The views of a scene show one set of named points, each view turned or mirrored, shifted and resized as a whole, with a little noise and some points left out.
In the rows, 128 means zero.

Scene 1
View 1
<344>: [129 124 133 125 101  83 135 130 164 144 142 124 135 148 144 116 118 164
 129 120 124 116 149 127 147]
<165>: [110 144 118 108 127 123 158 127 129 141 138 142 141 121 113  88 132 143
  90 124 126 116 145 130  96]
<296>: [121 118 160 132 123 104 147 128 119 157 137 142 171 123 124 109 123 148
 107 122 122  91  96 115 118]
<10>: [ 84 148 117 110 137 124 164 122 134 114 126 161 124 116 102  98 114 145
  72 145 117 151 155 131  78]
<156>: [ 95 137 128 123 118 120 151 141 150 127 136 127 134 140 127 116 115 141
  99 125 131 135 137 131  98]
<228>: [ 94 135 126 119 174 118 141 116 152 155  80 155  96 126  95  88 112 135
 101 133 121 149 139 125 101]
<135>: [117 131 122 124 106 105 128 130 155 147 132 115 127 137 134 110 118 153
 120 128 120 111 144 120 125]
<199>: [135 122 139 121 135  99 142 125 156 181 122 142 130 147 136  90 128 145
 133 106 125 112 138 135 151]
<103>: [102 130 138 126 146 102 143 131 160 132 103 136 119 138 106 112 116 147
 106 119 139 145 131 122 111]
<254>: [110 132 141 116 128 122 170 127 120 151 148 160 159 126 128  95 124 139
  93 125 118 114 126 136 105]
<206>: [128 125 131 125 123  82 121 117 156 149 112 126 124 129 115 106 120 164
 122 127 123 112 137 110 138]
<153>: [105 143 113 111 111 122 157 130 148 142 150 144 127 140 142  98 117 143
 104 132 112 131 167 144 114]
<87>: [135 119 144 128 145  74 118 108 148 161  89 137 125 117  95  96 124 166
 122 125 126 106 121 100 139]
<138>: [ 86 124 141 131 133 132 152 128 140 158 128 153 126 141 147 113  95 128
 111 147  98 135 130 137 109]
<293>: [ 98 137 132 120  97  92 165 131 155  97 160 151 138 140 137 127 108 165
  92 140 120 154 163 139 115]
<215>: [111 130 159 121 110 104 183 133 112 122 173 163 189 123 130 112 127 154
  83 123 126 114 116 132 106]
<347>: [120 123 136 129 122  75 131 120 170 136 116 137 116 141 125 117 111 168
 124 131 121 137 149 120 144]
<319>: [ 94 132 138 124 116 100 156 116 128 112 140 160 142 114 117 115 106 162
  85 155 105 136 140 120 100]
<20>: [132 127 130 119 106  91 139 111 135 156 143 147 145 121 133  96 122 164
 115 139 103  98 147 121 139]
<4>: [125 113 156 134 129  90 142 129 162 171 125 143 133 155 148 114 111 150
 138 116 121 123 125 131 157]
<102>: [106 125 141 128  83  97 161 129 148 129 176 154 150 147 171 129 100 160
 113 148  98 131 155 142 137]
<185>: [115 142 123 109 130 122 155 118 111 150 134 151 151 104 104  80 133 145
  86 133 115  99 133 121  93]
<287>: [124 118 156 133 104  65 150 124 159 125 146 149 149 144 141 128 111 175
 120 127 125 133 137 126 153]
<340>: [116 127 142 125 108 115 154 141 143 155 156 129 154 150 152 113 122 140
 118 114 127 109 128 137 126]
<38>: [124 152  99  98  91 112 166 134 156 132 173 137 134 146 148  91 134 154
 105 116 126 127 189 153 125]
View 2
<38>: [126  97 134 106 164 124 137 101 152  99 125 133 139 143 147 143 149 135
 156 139 104 140 114 135 128]
<10>: [116  96 135 175 117 155 159 124 146 116 116 146 127 139 111 122 179 182
 151 126 113 140 130 150 142]
<153>: [121 114 136 124 137 138 148 114 149 111 122 136 143 139 133 128 159 148
 157 120 102 146 120 141 122]
<293>: [116 103 129 139 156 152 149  99 151 112 100 132 137 134 109 132 155 141
 153 113 136 126 100 165 131]
<156>: [131 116 118 138 126 150 150 117 152 116 108 148 137 118 116 117 144 162
 146 106 105 139 114 138 129]
<347>: [124 139 133 115 141 142 151 141 124 140 113 149 141 133  98 140 142 141
 133 113 136 126  95 131 109]
<344>: [126 131 125 100 143 129 141 125 135 125 120 145 148 125 115 140 129 125
 139 103 128 135  89 123 111]
<138>: [119 139 138 134 107 154 157 127 147 121 124 140 152 129 119 104 166 157
 163  87 107 154 121 150 106]
<319>: [105 105 132 168 117 147 154 116 141 117 116 137 140 134  99 129 168 149
 150  98 139 142 105 149 138]
<20>: [107 118 136 124 119 118 141 129 128 117 142 141 150 138 117 145 151 122
 146  99 135 152  99 114 121]
<296>: [130 113 114 142  88 132 138 129 140 107 146 158 145 106 112 121 142 133
 148  66 139 155  98 110 124]
<215>: [131  78 114 156 111 140 132  99 157  83 139 149 136 111 121 122 155 129
 164  75 152 148  99 139 136]
<102>: [109 123 135 116 148 139 144  96 153 107 114 121 159 134 121 127 153 112
 166  86 135 143  93 161 113]
<103>: [140 125 123 138 118 155 155 143 135 133 114 164 127 119 100 122 147 173
 135 114 120 129 111 130 118]
<340>: [136 121 118 111 122 134 137 114 152 104 131 146 149 113 131 118 135 130
 155  86 114 149 103 127 113]
<206>: [121 134 127 120 120 128 148 146 121 138 125 154 142 127 100 142 137 142
 127 107 129 138  96 107 118]
<287>: [127 123 126 115 144 142 141 120 135 122 118 146 143 122  99 138 139 119
 145  90 161 125  79 140 108]
<254>: [130  99 128 145 103 138 140 119 149  96 145 151 138 123 128 117 163 147
 164  92 125 154 117 130 124]
View 3
<215>: [176 168 178 116 166 139 112 112 156  72 175 133  99 163 148 123  79 129
 143 137 149 150 132 156 162]
<165>: [171 167 143 135 162 145 120 159 108  83 172 120 132 155 130 143 101 119
 160 135 172 125 129 161 157]
<156>: [158 183 130 138 168 129 136 137 121  97 166 121 109 142 126 158 110 137
 156 123 167 130 134 136 136]
<38>: [158 173 122 149 172 150 127 165 143 112 181 105 125 124 169 152 104 108
 130 129 185 149 151 195 121]
<185>: [176 164 157 127 158 154 113 154  97  72 168 124 130 174 131 134  98 107
 164 147 167 114 129 164 174]
<228>: [136 171 117 136 138 131 148 168  67  98 151 141 152 148  98 163 101 116
 152 113 178 102 128 114 181]
<4>: [140 167 142 181 130 130 150 113 119  89 168 138  97 150 161 171  86 110
 107 111 156 100 145 128 150]
<103>: [142 170 131 146 141 130 147 146 102  98 154 147 124 138 115 172 106 145
 146 124 170 117 133 120 159]
<153>: [152 182 120 138 171 139 133 151 120 106 172 108 122 140 148 148 103 101
 140 120 176 131 146 161 138]
<135>: [151 175 132 168 152 144 139 136 108  99 164 121 100 151 155 174 119 121
 143 136 172 102 150 152 134]
<102>: [138 192 134 129 173 137 134 106 155 114 166 115  81 146 178 143  99  95
 118 119 162 138 168 154 133]
<199>: [149 154 139 191 126 139 144 141 106  86 176 132 122 146 161 170  84 104
 110 116 167  98 139 148 153]
<10>: [150 184 126  91 174 139 127 163 105 103 153 128 139 148 104 135 107 122
 171 129 178 141 136 140 169]
<296>: [173 162 176 155 143 141 123 108 118  60 171 136  94 179 147 146  88 123
 143 137 147 104 130 139 166]
<87>: [138 152 154 170 110 155 142 140  80  84 144 163 113 167 144 182 105 127
 132 151 170  79 146 135 180]
View 4
<340>: [169 182 157  99 123 148 132 136  81 102  65 125  95 119 119 130 113 139
 162 138 147 146 112 119 120]
<10>: [115 175 147 125 109 142 101  91 101 125  82 118 138 180  81  66 111 121
 127  99 108 101 102 158 144]
<156>: [143 177 145  95 113 154 119 120  96 115  77 107 116 133 105  90 122 123
 149 109 135 115 112 135 123]
<153>: [128 176 155 100 111 122 125 116 102  90  67 136 109 160 111 100 124 131
 136 121 124 132 108 117 134]
<319>: [156 180 135 119 134 145 114 113  82 117 101 119 123 163  79  97 103 125
 116  86 116 132  92 160 149]
<20>: [177 164 148 121 148 103 117 128  78  99  89 145 107 126 111 132 115 130
 120 138 106 164  92 131 133]
<199>: [176 163 158 115 133 102 101 143 111 102  82 145 109 113 116 129 129 122
 164 187 145 145 117 129 119]
<293>: [146 186 124  60 123 149 121 115  98  78 101 124 100 167  78  98 110 125
 131  86 132 127  92 131 154]
<165>: [134 172 157 123 118 137 109  98  78 122  62 127 124 138 107  89 107 133
 142 138  98 121 103 136 128]
<185>: [146 168 164 152 131 133 107  94  63 138  64 131 130 137 106  97  97 137
 130 140  84 132  98 150 130]
<228>: [133 154 154 155 112 105  76 123 139 143  96 119 154 152  93  73 140  98
 144 147 130  95 124 169 121]
<38>: [126 177 146  52 114 123 126 102  92  61  59 148  88 145 114 101 115 138
 145 139 109 136  95  89 139]
<347>: [177 157 125  87 140 102  97 148 124  94 120 127 114 122  96 111 142 100
 137 131 138 134 105 138 129]
<206>: [182 152 135 109 146 101  98 141 103 112 107 124 120 100 111 112 138 105
 133 144 115 140 103 139 117]
<138>: [146 184 165 145 112 134 129 143 112 120  77 117 120 169 105 116 127 127
 141 107 164 134 126 145 124]
<135>: [162 160 144 100 130 117 121 137  97 104  83 119 109 108 125 111 140 116
 132 123 121 141 108 118 113]
<344>: [181 165 134  73 141 113 117 145 100  83  97 132  95 107 114 127 134 117
 143 137 135 150 102 115 124]
<254>: [154 186 164 135 123 152 117 108  72 122  63 132 115 150  98 115  91 145
 154 140 127 137 106 147 137]
<215>: [176 198 150 107 136 186 123  99  44 115  74 128 103 142  81 123  66 156
 156 122 123 144  90 153 151]
<87>: [197 144 135 137 155  94  76 141 102 136 118 124 136  89 104 113 132  99
 135 164 110 136 104 164 118]
<287>: [198 177 122  70 149 133 110 145  98  81 120 132  94 125  85 132 113 120
 146 125 148 151  94 141 144]
<4>: [194 171 148 107 137 114 110 162 117  99 100 134 101 116 107 142 129 119
 165 161 172 150 119 137 122]

Which points are out of place in each view (at most two, in the order of its rows)? Write - if all are in place.
view 1: -
view 2: -
view 3: <4>
view 4: <38>
